Points, in no order, along strands that fork, close into loops and pass close to each other.
Points whose rows are less than 26.9 apart are linked; no others are. Some points are linked to none.
q925: [-34 -10  -7   6 -33  22   6  -9]
q215: [24 16 27 -9 20 -6  3  1]
q877: [  5   7  10 -14 -18  20   7  -5]
q950: [ 14  19  34   1  25   4  30 -12]
q73: [ 17   2 -17  -7   5 -15 -34  22]
q198: [ 3 16 13 -9 26  6 18  1]
q223: [ -4 -31 -16  -6 -34 -14 -24  -1]
q995: [-30 -17  -6   1 -46  16   4 -15]
q538: [  2  -7 -10  29   4 -15  -4  -9]
q677: [-12  11   8  11  -2  28  39 -20]
q915: [ 28   6  -7 -11   9 -16 -32  21]
q760: [13 12 -5  2 25 -5 -9 14]
q58: [-24 -22  -8  -4 -50   9  -4 -11]
q233: [ 12  13  44 -23  15  -1  22  10]
q85: [ 33  16  36   4  12  -5  16 -19]
q560: [-43 -12 -11   9 -24  16   4  -3]
q916: [ -4  12  15 -30  10  11  13  10]
q178: [ 44 -16  -8   4  -6 -30 -21  -1]
q536: [-15  -9 -14  31   5 -13  -7  -6]
q741: [-19  17  12 -23  17  19  40  -5]
q549: [ 8 17 22  2 33  4 32 -9]
q597: [-15  12   8 -39   1  23  15  14]
q948: [13  8  1 12  4  4  6 -9]
q845: [ 22  10   9 -10   1   0 -10   6]
q738: [ 26 -24 -14   5 -13 -30 -25   0]
q717: [-34   2 -31  -9  22   5  -1  32]
q797: [-42  -8 -25   8   9   4  -7  19]
q688: [-23  11  -6 -28   3  26  18  15]
q433: [-21  -5 -13  21   0   1   0  -2]
q139: [-10 -25 -18   5 -18 -18 -27   2]
q352: [-14  15  10  -4   9  27  36 -11]
q382: [-11  -2 -10  13  -7   7   1   0]
q37: [ 23  18  38   5  17   4  27 -20]
q665: [ 36   4  -1  -5   3 -18 -27   6]
q118: [-24   9 -13 -23   9  18  11  20]
q573: [ 11  10  22 -17 -18  18  10 -10]
q331: [ 10  -2  -9   4  -8  -6 -15   3]
q823: [ -7   4  -2  -3 -16  17   5   0]
q478: [ 25   0   3  -1 -12  -5  -9  -5]
q377: [-42 -13 -22   9  -2  -2 -20  11]
q154: [-15 -27 -11  -7 -46   0 -15  -5]
q969: [-56 -15 -14  13 -10  11  -5  -3]
q63: [  2   6   3  15  -2  12  17 -16]
q476: [ 26  18  24   3  35 -11  10  -1]
q89: [ 18 -21 -14  -5 -22 -19 -31   8]
q564: [  2  -9   1  23 -22   4  17 -28]
q610: [  9 -10 -19   0  -8 -21 -34  17]
q371: [ 47  -3  -2  -4   2 -27 -28   3]
q68: [ 36  15  20  13  28 -15   2 -13]
q214: [ 35  14  23  11  16  -7   7 -20]
q854: [ -5   8   7  20  -1  21  32 -23]
q798: [ 20  13   6 -13  15  -4 -13  14]
q125: [  8   3 -10   9   7  -8 -12   9]
q533: [  1  15   9 -19  21   6   9  11]
q658: [ 15 -29 -14  14 -12 -27 -18  -9]
q786: [ 21  14  41 -17  18  -7  11   8]
q30: [-54 -22 -20   5 -13   2 -21  -4]
q268: [ 9 -1 -7 25  1 -7  2 -9]
q641: [-19   6 -19  -8  14   9   1  22]
q407: [  3 -37 -14  16 -12 -27 -18 -14]
q384: [-42  -4 -30   1  16   6  -2  27]

How many points has the smallest loop of links through each point below? Write none if it is on no loop.
q331 | 6
q610 | 8
q597 | none
q948 | none

A fork is a point with three links, a tip a point with one. Leave the first point through the second and follow the links. Name the first fork or tip that comes.
q371 / q665 | q738
q37 / q85 | q233
q382 / q823 | q573
q538 / q268 | q741
q925 / q995 | q139
